Points on a hilly landscape, in no order, each with its height.
A climber steps from a point to whichever of its 2 nearest points has the largest rise for the distance, and stops where none of them is higher. Distance is the straight distance between rows; heights are no part of it.
z614: [148  70 102 125 138 113 129 126 148 164 104 160 144  49  69 167 123 152
 125 169 154 167 164 115 136  79  73  83]  (h 190)
z498: [145  82 111 125 134 106 104 106 136 184 129 135 122  92  95 198 133 153
 127 151 154 156 152 100 146  86  69  76]  (h 164)
z703: [126 144 191  93 188 104 158 154 155 137  81 179 110 118 154  61  89 125
 161 141 126 106 120 131 127  77 108 139]  (h 478)
z56: [ 78 134 108 141  95 142 173 119 147 104 108 128 131 115 135 147 107 101
 130 118  94 128 133 152 130 143 141  96]  (h 162)
z408: [171  94 112 158 139 106  82 124 150 150 130  93 128 140 119 187 140 194
 133 109 144 156 129  85 162 144  38  77]  (h 5)
z431: [100 102 162 108  84 144 112 173 110 119 109 209 114 112 143 156 114  96
 119 170 148 134 183 144 119 119  72 161]  (h 227)
z991: [ 89 123 144 104 161  93 141 146 105 152 111 186 139 191 162 141  71  64
 148 118 147 117 113 146 106  98 129 170]  (h 383)
z127: [151 179 126 189 122 128 144 124 126  92 102 129 126  85 146  82 151 161
 123 105 135  97  92 148 106 140 157 132]  (h 520)
z636: [138  96 115 111 118 140 148  85 175 131 105 130 113  70 125 171 115 148
 128 159  96 137 133  93 135 117 134  66]  (h 498)
z328: [143 177 138 169 124 149 131 134 125  97  98 149 123  73 157  68 129 176
 132 154 149 113  99 131 120 120 144 137]  (h 460)
z228: [ 93 147 117 162 161 110  95 125 123 135 128 168 132 184 108  67 142 104
 121  70 112 130  93 143 138 157 160 162]  (h 495)
z669: [217  94 129 127 145 153 133  83 152 122 144  75 134  98 150 202 143 127
 115  79 107 129 163 101 121 176 144 115]  (h 101)
z264: [ 97 164 132 160 129 107 125 137 128 133  88 184 138 144 177 119 115  98
 147 103 128 117  97 137 109 118 130 153]  (h 204)
z765: [204  99 117 123 138 140 148  79 185 141 110  98 120  64 159 165 123 175
 142 150  89 130 125  83 126 150 143  74]  (h 442)
z651: [114 104  75 116  88 159  69 157 107 154 139  90 142 140  68 152 190 118
 116 167 158 145 145 109 134 115  90 181]  (h 611)
z61: [144 105  79 138 124 121 125  73 187 156 139  50 152 175 128 166 139 148
 146 106 115 152 123  67 145 168 147 101]  (h 208)
z347: [180 143 104 127 130 155 187 145 121  78  99 163 108  81 132 184 124  88
 107 122  82 109 129 175 112 152 118 103]  (h 293)
z223: [103 142 192  64 128 109 153 157 103 122 133 163 131 139 184 126  97 115
 131 158 139 134 153 150  99 103 119 146]  (h 653)
z68: [ 40  97 116  66 130 149 119 139 166 133 126 115 138 162  65 155  95  78
 121 139 119 147 160 138 113 127  98 126]  (h 554)
z700: [110 151 101 140 147 116  81 134 119 140 129 165 143 204 124  72 119  85
 119 101 103 155  86 136  95 159 161 175]  (h 452)
z407: [124 111 140 131  92 141 138 156 147  89  86 185 130  88 124 166 106  99
 133 167 108 129 160 157 130 130 100 106]  (h 281)
z500: [185  93 106 147 131 131 103 105 177 139 131  55 157 154 125 209 151 162
 144  94 111 141 136  78 137 179 125  97]  (h 172)
z615: [184 148 110 167 102 144 176  94 113 101 145  68 111  87 155 142 135 155
 108 109 125 110  98 118 104 151 174 132]  (h 374)
z681: [111 158 150 110 102 131  99 118  92 125 169  87 141 125 168 100 135 144
 139 150 166 139 160 136 152 104 149 132]  (h 330)
z245: [142 141 166  84  87 146 101 136 120 134 129  78 116  81 133 139 129 154
 141 201 136 132 161 135 148  64 116 107]  (h 753)
z463: [ 96 112 171 133 154 102  98 108  98 121 186 100  87 131 117  70 186 154
 106  76 136  77  99 112 169 135 149 136]  (h 701)
z923: [180 126 121 150 114 125 114  63 151 158 141  71 113 147 152 154 123 199
 158 143 123 131 133  67 154 113  93  63]  (h 47)
z96: [166  98 103 150 103 123  99  93 149 161 138  85 114 132 125 199 131 177
 141 132 143 147 128  72 140 125  90  91]  (h 27)
z419: [143 163 105 147 122 141 167 154 117  82  94 141 125 100 154 186 137  56
 124 103  94 102 124 174 114 165 111 126]  (h 343)
z193: [ 70 130 130  35 164 108 104 158 134 128 169 107 163 201 115  95 123 107
 120 139 124 138 164 149 111 148 143 149]  (h 467)
z713: [172 188 112 186 122 150 181 113 118  93 127  89 118  75 147 107 156 133
 107  88 114  90  89 141  89 146 164 126]  (h 441)
z917: [112 129 150  99 112 147 153 116 150 131 118 112 104  78 135  89 100 145
 139 184 111 128 137 128 140  76 130  74]  (h 599)
z723: [142 112 181 106 192  90 157 131 142 149  80 210 106 136 136  75 108 112
 171 107 133  90 105 127 111  58 124 148]  (h 448)
z17: [136 101 135  91 125  93 116 131 116 193 141  97 118 100  78 189 152 168
 134 151 144 153 140 119 165  67  48  92]  (h 139)
z255: [124 124 208  57 161  79 181 154  77 139 134 172 141 143 159 114 110 146
 136 157 136 121 133 158 102 101 137 132]  (h 593)
z23: [127  87  57 154  88 166  90 139 118 124 131 107 141 137  54 168 161 113
 109 158 149 146 138 107 123 146 116 157]  (h 732)
z523: [126 141 182  88 135 102 118 132  64 138 187 112 136 125 152  88 155 171
 127 128 155 128 141 145 161 115 164 136]  (h 366)
z210: [129 134 137 195 117 102 111 115 142 108 145 149  99 124  96  66 184 147
 121  63 133  85 101 128 141 149 151 129]  (h 673)
z850: [187 142  97 172 104 147 176  97 138 116 131  77 115  89 156 109 127 181
 133 139 123 119  94 106 129 120 168 100]  (h 351)
z422: [164 142 105 121 123 124 137  61 139 165 147  64  98 122 158  96 127 188
 159 151 122 147 127  84 170  82 130  52]  (h 66)
z314: [104 110  85 104  72 166  54 157 113 137 146 103 144 161  93 124 166  91
 106 167 146 144 142 113  95 134 109 193]  (h 536)
z242: [110 121 123 180 151 117  73 116 105 126 154 136 122 166  96  46 165 116
 104  73 100 125  77 109 141 184 171 157]  (h 549)
z931: [123 135 196  92 182  76 174 141  52 147 152 171 126 159 133 106 136 147
 120 120 135 104 118 155 123 109 147 139]  (h 555)
z488: [230  96 100 185 136 129 106 157 124 145 140  93 171 155  91 196 131 198
 125  71 166 159 138 111 113 151  84 154]  (h 443)
z830: [142 121  96 150  92 153 170 107 138 107 119 119 129  88 127 183 123 125
 115 122 111 133 128 134 127 161 147  99]  (h 136)
z995: [ 91 129 136 132 140 117 144 123 134 115 138 135 115 112 144  59 123 142
 127  97 137 112 124 145 144  97 148 103]  (h 581)
z294: [110 159 183 124 149 147 152 149 163 122  81 133 105  66 141  60  84 150
 137 184 123 125 114 123 161  99 115 133]  (h 384)
z364: [118 117 165  54 145  79 117 150  90 129 190 105 169 171 133 117 147 171
 133 131 145 125 161 155 162 143 174 139]  (h 402)
z631: [130 132  75 150  89 152 114 175 129  86 114 147 155 149 110 162 136  69
  98 128 103 132 110 158 103 201 122 177]  (h 488)
z851: [132 147 151 138 137 161 177 158 177 106  62 139 108  61 133 115  89 140
 133 188  99 127  97 127 151 129 125 118]  (h 348)
z415: [132 176 157 167 136 124 133 118  47 149 128 204 125 162 146 104 118 117
 131 131 165 121 100 140 112  81 148 170]  (h 168)
z691: [118 122  65 133 123 143 138  74 163 145 162  62 134 173 111 108 130 134
 140 116 119 165 127  89 152 146 161 100]  (h 240)
z377: [227  83  73 165 124 147 107 139 131 146 141  87 161 170  68 202 161 158
 119 111 156 154 132  99 119 160 121 161]  (h 570)
z306: [135 145 170  66 134 141 133 129 130 131 143  87 117  89 142  80 112 169
 149 174 130 124 150 140 151  67 139  89]  (h 657)
z928: [117 118 170  89 192  90 176 140  89 152 107 194 122 161 159 111  92  81
 169 119 141  97 114 141 101  62 124 146]  (h 415)
z831: [108 100 140  99  99 151 134 112 155 133 116 126 109  79 112 160 109 122
 127 175 119 137 152 115 133  88 112  75]  (h 545)
z7: [ 95 152 126 105 169 101 134 151  81 161 135 186 131 227 127 116  87  63
 130 125 135 141 105 154 107 120 150 193]  (h 379)
z563: [ 98 119 145 137 144 117 117 115 100 117 165 114 108 124 140  50 155 146
 108  86 144 112 127 130 175 111 149 120]  (h 633)
z25: [ 98 112 189 121 185  97 116 128  95 148 165 157  76 158 117  89 169 146
 110  86 127  69  96 113 142 130 130 149]  (h 636)
z869: [ 94 134 118  96 169 110  92 141 100 140 144 175 135 219 125  81 112  84
 112 120 117 158  96 151  98 144 153 180]  (h 416)
z690: [188 106 106 131 127 154 158  96 129 123 150  99 124  83 135 200 139 137
 120 117 100 131 145 108 120 170 144  99]  (h 109)
z569: [149  94 104 140 102 142 143 145 141 127 104 193 160  56  65 163 116 131
 126 160 158 141 184 140 114  89  94 102]  (h 221)
z556: [107 121 100 103 109 128 121  76 150 176 150  68 115 156 112 159 124 143
 152 140 133 160 152  85 155 104 119  79]  (h 100)
z287: [ 57 120 166  78 122 126 125 155 132 125 126 155 135 152 150 145  82  82
 133 139 131 122 163 149 119 122 103 138]  (h 677)
z824: [117 157  97 159 102 131 133 166 126  91 100 141 146 138 141 177 129  50
 116 110 104 121 110 169 117 200 122 162]  (h 414)
z409: [117 118 141  81 109 112 125 103 133 184 149  68 109 127  97 182 137 155
 152 155 138 143 145 110 152  68  85  82]  (h 119)
z785: [ 98 100 159 110 109 114 125 164 122 118  81 205 113 128 182 165  83  74
 145 156 132 126 135 140 115  98  82 159]  (h 202)
z353: [109 128 152 189 132 106  86 109 128 131 153 149  94 157  91  66 185 141
  98  69 116  97  94 102 148 170 156 161]  (h 603)
z295: [ 94 128 182  79 182  96 151 139 140 125 110 154 113 112 161  57 101 132
 137 124 114 109 139 155 120  88 113 116]  (h 509)
z823: [136 186 118 186 138 100 129 130 129 126  86 173 145 141 148 114 144 104
 139  67 124  87  84 150 118 154 156 163]  (h 231)
z339: [ 80 137  96 122 117 139 136  96 148 128 152  91 131 155 113  95 118 119
 138 129 133 148 138 124 142 129 153 108]  (h 269)
z914: [102 131 144  40 142 112  99 149 113 134 178  94 167 181 117 101 134 139
 133 145 147 134 167 140 140 137 154 152]  (h 434)
z327: [ 97 116 163  92 182 105 148 137 119 116 141 137 105 113 146  51 124 157
 130 103 121 103 141 151 143  86 125  87]  (h 541)
z860: [101 147  94 152  85 146  84 142 125 109 142 111 149 172 133 111 124  95
 107 149 142 152 112 122 112 169 151 178]  (h 419)
z920: [ 43 121 129  52 152 143 113 146 165 129 143 111 141 182 103 110  97  81
 117 132 124 142 168 148 112 137 129 125]  (h 508)
z268: [207 120 103 136 111 138 164  91 163 123 127  82 116  91 160 153 126 187
 134 148  99 122 108  83 129 131 156  95]  (h 398)
z900: [128 194 121 199 130 122 133 146 111 109 112 129 152 126 155 130 152 104
 119  83 124  90  79 152 101 182 151 166]  (h 265)
z345: [108 126 186 109 182  93 132 126  77 148 154 175 103 147 147  88 143 150
 123 104 134 109 110 136 136 105 146 134]  (h 592)
z715: [125 160 163 137 153 141 124 142 124 118  80 159 107  88 151  43 122 168
 140 146 137 121 107 131 128  99 132 134]  (h 421)
z326: [ 91 134 109 138  92 147 114 105 126 115 139  93 131 127 144 121 121 124
 135 143 148 140 149 134 145 116 144 115]  (h 294)
z171: [ 44  94 154  71 122 137 126 162 156 124 130 132 134 130  96 172 107  85
 133 141 122 130 187 142 118 113  85 128]  (h 610)
z65: [172  82  65 155 100 156  99 128 132 136 141  91 145 153  57 198 148 133
 114 137 152 153 128  93 115 145 113 142]  (h 713)
z598: [150 167 129 203 128 111 139 117 144 102 121 156 110 103 121  71 185 156
 132  63 132  94 101 150 126 137 145 125]  (h 598)
z721: [115 100 134 137  89 149 121 171 122 104 100 193 135  75 112 161 124 109
 127 161 151 134 183 150 120 117  82 124]  (h 254)
z310: [152 132 137 134 119 155 168 151 159  90  65 178 118  74 131 145 107 107
 126 177  86 128 117 145 138 138 113 103]  (h 313)
z675: [215  88 136 151 149 141 104 106 183 120 138  44 149 132 128 208 155 156
 132  58 116 136 152 110 130 169 113  95]  (h 138)
z888: [141 176 105 200 102 139 118 148  96 100 126 107 153 130 148 132 135 106
 108 112 132 120  81 142 103 195 165 186]  (h 311)
z839: [ 95 153 121 159  99 133 152 139 139 102  95 147 136 121 159 120 102 101
 133 121 118 115 112 149 124 143 131 120]  (h 181)
z460: [ 91 125  87 126  77 156  60 155 132 112 131 134 150 158 114 126 128  95
 102 159 135 158 137 123  91 167 107 201]  (h 476)
z670: [117 102  75 154  83 163 113 152 138 101 129 136 160 136  78 178 141  88
 106 149 139 142 146 134 123 182 122 166]  (h 600)
z751: [126 166  85 180  95 133  86 148 113 101 132 116 163 170 133  85 129 107
 109 125 126 151  87 134  95 189 173 189]  (h 370)
z758: [124 128 105 104 126 124 143  78 124 159 168  69 114 131 129 104 116 150
 151 132 134 137 153 114 174  81 143  64]  (h 83)
z964: [209 149 110 118 182 165 197 119 121  97 104 157 100  65 134 174 113  77
 104 109  82 129 148 147 107 150  99 107]  (h 247)
z147: [104 169 156 155 144 119 125 123  86 148 125 179 125 166 149 109 102 105
 124 114 147 132 103 139 122 114 144 171]  (h 184)

Call two points neighbours if one is among the 2 nearest of the other. Go from one point of each pair to the other, from neighbour to neighbour, staying as high as possible. Name the lowest point that can't be avoided.
z264, z463: z669
z287, z210: z7
z287, z463: z931
z287, z245: z850

For each start below, name the point where the climber stops.
z615: z210
z669: z287
z339: z287
z914: z287
z991: z463
z850: z245
z860: z23
z347: z23
z614: z210
z690: z264
z431: z210
z964: z23
z96: z210
